A landscape with many peaks, sampled at points; each row gives a point and its height.
From any point a climber takes the steepest step (rise divided by distance) to one of its 2 nearest points. It stops when none of these is higher. Distance is the straight distance between rows; heights are no part of it.
J_998: [  1 -12   8 -15   6   3 -17 -16  -5   6  11  16  -2  -5  28   6  -9  33
  -7 -12]  height 1.1
J_307: [ -2   7   3 -23 -10  10   0  -6   2 -16 -17 -23  -1  -3  -2   5  -7  -3
   0  10]  height 46.0
J_209: [ 23 -11   8  25   6   9  -9 -15   3   1  13   6 -10 -13   7  21  -1  13
   9 -10]  height 41.9
J_817: [ -7  18  13  -5 -17 -13  -2  10  10  -8   0  15 -19   9  -4  -4  18  -8
 -10  -3]  height 25.2
J_146: [ 11  13   8  11   6  16   4  12  -9  -9 -20 -21   1   1  -2   6  -9  -2
  -7   0]  height 49.9
J_945: [ 11  -6  -4  14 -13  29   7 -16  -2  -7   0  -2   0   8   8  14 -13  21
  -8  -7]  height 8.5
J_836: [ 22 -29   7  13  21   7 -12  -9 -13   3   1  -9  -3 -14  11   8   7  -6
   9 -12]  height 29.0
J_761: [ 10  19   3  10  11   7  -3  -5   7   6 -14   0  -3   1  -3 -12 -13 -21
  22  28]  height 47.1
J_105: [ -8   5  13  10  15   1  -1   5 -19  23  -4   0   3 -14  -4  -4  10 -20
   1 -10]  height 10.8
J_333: [-19   7   2  16  -6 -20   1  17  -1   2   3  11   4  -1   2   8  -8  -3
  -9  -8]  height 29.5
J_41: [-10   6  11   7  -7   5   1  -7 -10  18   0  10   2 -14 -10   2   8  -6
   5 -21]  height 10.1
J_711: [  9   7   0  -6   7  -7  -3  17  17 -12  15  21 -28   4  -7  -6   3 -31
  10  14]  height 39.0
J_960: [ 18  -7   7   5   9  16 -23 -14  -4   1 -17  -7  -2  13  -8 -15  -7  -9
  24  11]  height 11.7
J_706: [  7  -4   8  13 -11   7 -14 -14  -6   1 -10   7 -11  10 -18  -4  20  -5
  16   2]  height 19.2
J_111: [-19   3  -5 -10  -1 -32   6  10   6   6   5 -15   9  -7   7  -3   2   6
 -15   2]  height 31.6
J_380: [  4   9  -3 -10   1 -11   7  19  -2 -23   4   5  -7 -12  -2   5   4 -21
  -2  11]  height 32.5
J_38: [-21  -9  -3  -2   0 -27   7  -3   3  14   5   0   6   1  14 -14  -8  20
 -12  -3]  height 35.6
J_512: [-31   1  -5  -2 -14   1 -19  -5   0  15   5  18 -10  24  14   3   5  18
  -5   8]  height 10.2
J_367: [  5 -11   7   9  15 -10 -21   5   3  13 -13 -10  -5  11  11 -14   2 -24
  14  10]  height 15.7
J_665: [ -3   6 -11 -15   8 -12  13  14 -15   0  11  -9  20 -17 -16   9  11  -8
 -13  -2]  height 19.0
J_486: [  4 -26   1  16   6   5 -15 -15  -1   4   4 -17 -13 -10  -3  12  -6  -2
  10   5]  height 26.2
J_275: [-19   1  -5  -7  -2  -4  -9 -13  -6   6 -12  26  -2  20  17  -8  -1  26
  -1   6]  height 11.3
J_769: [ 21  -4  -4  24  23 -11   1  12 -18  11  -4 -25  11   0  -6   0  14   3
  -9  -7]  height 20.9
J_881: [-18  -9   6   9 -14 -16  -3  -6   4  17  18  -5  -9  -3  -2  -3   4  13
 -11  -9]  height 39.3
J_849: [ -6  -5   7  24  -2  -5  -7   4   0   1  -6  -8 -13   8  -8   1  -9  -7
  -2  14]  height 22.5
J_720: [-22  -7   2 -10  -3  -8 -13  14  29  -1   2   0 -12  24  -6   9  -6 -17
   4  10]  height 25.7
J_213: [ -4  -6   5  30   5  -7  -4  11 -12   7   8   8   0  -9   3  14 -12   5
  -2 -15]  height 33.5
J_566: [ 21 -26  -6  24  28  14   5   4 -21  11  10 -10  15 -10   1  11   6  -3
  -3 -14]  height 33.4
J_743: [ -5  -5  -4  -8 -15 -11  -6  -8   3 -18 -10   0   0  17   2  -3  -8  16
   2  11]  height 18.9
J_300: [ 11  -8   1  16   6  -2  11   7  -9   8   7 -32   8  -7 -15  -2   9   9
 -18 -13]  height 23.0
J_877: [  6 -11  -1 -21  -3  -4  25   5  -3   9   4   3  26  -1   2 -24   0  20
  -8 -22]  height 28.7
J_579: [-15   5  -9  -7 -20   0  -5 -12   5  -9  -2  17   1  14  -6  -1  -4   8
  11  23]  height 19.1
J_206: [-13   3   4   8 -13  -3   0  -1   8  -5   1   8 -10   8 -17  -2  -4 -14
   3  26]  height 20.7
J_382: [ -2 -21   9  19   3  -4  -5  -7 -14   8 -10  11  -4   2  -6  -9  12 -23
  14   3]  height 17.7
J_567: [  2   4 -13 -28   8  -1  32  10  -8   2   7  -7  31  -7   3 -12   3  11
 -18  -3]  height 33.3
J_138: [  4 -12  -4 -20   1   4   6 -21  -4   7 -10  10  10   9   7 -16   6  34
  -1 -20]  height 24.7
J_270: [  5 -11  -7   8   4  35  13   4  -8   4   6 -10  17  -6   0   7  -7   0
 -17 -24]  height 6.8
J_845: [  7  19   7 -20   4  13 -20  -4  10  -7  -2  12 -17   5 -18  -8  11 -23
  18  19]  height 50.4
J_156: [-13  18  12  14  -3 -14  -1  13   9  11  -1  14 -11   1  -1   2  11 -13
  -4 -10]  height 26.8
J_608: [ 21 -18  -7  -2   2  21  10  12   3   2  22  -1  23  -4  16   1 -13  23
 -17 -29]  height 6.6
J_616: [ 15  20   4   1 -18  11   7 -12   2  -9  -7  10  -9   5 -16  -2  21  -1
   9   5]  height 20.2
J_671: [  7 -16   3  14 -13  -8  -6 -13   2  -3  21   8  -5   0   9   6  -1  32
  -5 -15]  height 42.0
J_214: [ -9  -5  -7   9  -8   4 -37   3  15  -5  10  11  -7  26 -11   8  -6  12
  16   9]  height 23.4
J_347: [-15  15  -3 -27   3 -12   4   7  -1  -8 -10   7   2  -5  22  -2 -11  -1
  -7   9]  height 17.2
J_678: [ -8 -16  -6  -2  -9   4  24  -5 -11  -1   5 -16  18  -4  -3  -1  -5   9
 -16  -8]  height 12.7
J_337: [-12  20   0 -10  -8 -19  22   2   2   5  14  22   1  -8  10 -10   0   5
  -9   3]  height 9.2
J_533: [ 12   8   3 -15  17   2  -3  -1  -2  -3 -11 -10  -6 -13  -3  -7  11 -33
  18  19]  height 48.2
J_686: [  3 -10   4  22  -6   1 -25 -11   5  -2  15   8 -21   3   4  15   1  16
   4  -1]  height 44.4
J_793: [-11  -1   5  -5 -17   9 -11 -14  -9   0  -3   5  -4   0  -3   9   1   8
   2  -9]  height 11.1
J_779: [ 17 -12   5  17  19 -13 -16   7 -10   6 -11 -23  -3   2  11  -7  11  -9
   3  -1]  height 18.2
J_273: [  4  -2  -5  10  -8  13  31   3  -6  -9  -1 -10  16  -2 -15   0   7  -5
 -15  -6]  height 11.2
J_244: [ -8  12  -4   5  -5   4 -27   5  22   3   4  17  -9  22 -17   3  11  -6
  23  14]  height 22.4
J_766: [  0 -18  -1   8   2   2 -33  -8  13  -3   2  -8 -13  11 -13   5 -13  -1
  14  12]  height 24.5
J_109: [  1   4  -2  18   4  12  11  -9  -5  10 -13  -9   4  -8  -6   5  -2 -12
  12   8]  height 38.1
J_224: [ -5  10  -2 -30 -11  -3   9 -17   3  -3 -10 -14   3  -6   9  -6   6  12
  -4  -1]  height 42.2
J_455: [  9  20  -5   8  -1   8  15 -11  10   1  -6  -4  -5 -12  -8   2  -4 -11
  17  23]  height 41.5
J_985: [ -3  13   0 -28  -6  -1  26  -2  -4   1   9 -10  11 -17   3 -12   8   4
 -13  -4]  height 38.2
J_980: [-17  23 -10 -11   5 -20  12  19   5   1  11  11   2 -14  18   6  -6  -7
  -9   8]  height 12.6
J_187: [  7 -23   0 -15  -7  15  16 -12  -3  17  10   9  15   6   3 -22  -3  29
  -5 -26]  height 26.3
J_132: [  3 -12   1  -8   9 -15  -4  -4  -3  -2  -3   7   5   1  25  -4 -15  33
  -6 -22]  height 2.7
J_83: [-30  -5  -5 -13  -2 -23  -3  17  15   3   4  -4  -4   4   9   9   2 -15
  -8   3]  height 28.0
J_208: [  5   1  -5  12 -18   0  26  -7   5 -19  -3  -6   6   2 -13   0  -1   1
  -1  10]  height 10.0
J_837: [ 10 -13  -7  -6   9   1   8   5  -6   6  12   2  24  -8  20   5 -22  30
  -4 -27]  height 4.8
J_319: [  4  10   8  -5  -5  11   7   9 -12 -10 -10  -7  10  -2   5   5  -8  11
 -14 -20]  height 44.5
J_352: [ 18  -2 -22  18  15  26  11  11  -4   3  -4 -23  22   2  -6   9   2  -2
 -19 -14]  height 5.6
J_680: [ 17 -18   6  26  10   9   7   3  -9   5  23   1   7 -16  -1  14  -4   8
  -5 -18]  height 37.9
J_785: [ 11  -1  -4  20 -12  20   7  -9   5 -14 -11 -12   0  12 -12   5 -15   9
   4   7]  height 9.1
J_456: [ -1 -21   3  16   3  -6   4  -5  -7   5   2 -25  -5 -10 -12   0   9  -4
  -4  -1]  height 24.4
J_418: [-14 -15  -1  -1  -4  -1  -6  -5  -9  -2  -1  -5   4 -10   9  14 -15   7
  -1  -8]  height 12.5
J_241: [  5   0  10   2  13   4 -29  -4   8   8 -11  13  -4  25  -3 -18   0 -24
  25  12]  height 13.4
J_42: [-12  -7 -11  -7  -1  -8  12   6 -12  -8  -1  -5  22 -10   2  11  -9   1
  -6  -4]  height 15.0
J_136: [-10  -3  11   8  17  -7  -7  13  -8  17  -9  -3  -7   4   5  -9  14 -32
  -3  12]  height 13.3
J_957: [ -4  10  -5 -19  -2 -15 -13  15  30 -15   1   3  -9   7  -2   2  -9 -15
   8  12]  height 23.7
J_647: [  5   9 -18 -14  17 -10   8  20 -17 -16   3  -4   9 -15 -11  19  10 -18
  -7  14]  height 24.6
J_389: [  2  16   9  -9   4   3 -17  -1   7   1 -18  -6 -16  -2  -6  -3  10 -19
  13   8]  height 55.6
J_531: [-17  15  -1 -22   7  -6   8 -10  -2   2 -15  25  -4   5  21 -14  -4  12
  -6  15]  height 13.5
J_575: [ 12 -18  -5   0 -10  33  10 -11   1  -3  10  -2  10   1   9   2  -9  17
 -19 -28]  height 7.7
J_549: [  2  23  -5 -13 -18  -9  -2   2  17 -11  11  19 -23   6   3  -4  16  -1
   3  13]  height 23.5
J_601: [  4   9  -3  -3  15  10  11   1  -9   3 -14 -20   9 -19  -4   7   7 -21
   6   9]  height 40.2
J_145: [  4  10  10  -5   0  13 -18   3   3 -13 -20 -13  -7   4 -10   3 -16  -6
   8   9]  height 50.3
J_879: [ 17  21  -2  -6 -16   4  13  -4   4 -18   9  10 -24  -3  -9  -5   8  -5
   4  18]  height 21.6
J_443: [  8  22   8  -8  -5   2  12   9  -5 -14  -8   4   4 -12  -2   6   6  -7
  -1  -9]  height 39.4
J_257: [  8  16  -6 -12  16   5 -15   1  27  -3  18  16 -23   8 -15  -9  -4 -24
  22  21]  height 44.7
J_256: [-15   2  -3 -25  -6 -17 -10   4  17 -12 -12   6  -5  17  14  -6  -8   2
  -2  13]  height 20.8
J_954: [ -1  15   1 -11 -16 -16  19  -2   5   6  10  18  13 -11  -1  -9   7  10
   2 -20]  height 7.5

Where does a climber stop that starts at each point below?
J_957 => J_686
J_945 => J_42
J_187 => J_389
J_382 => J_680
J_138 => J_389
J_665 => J_389
J_954 => J_389
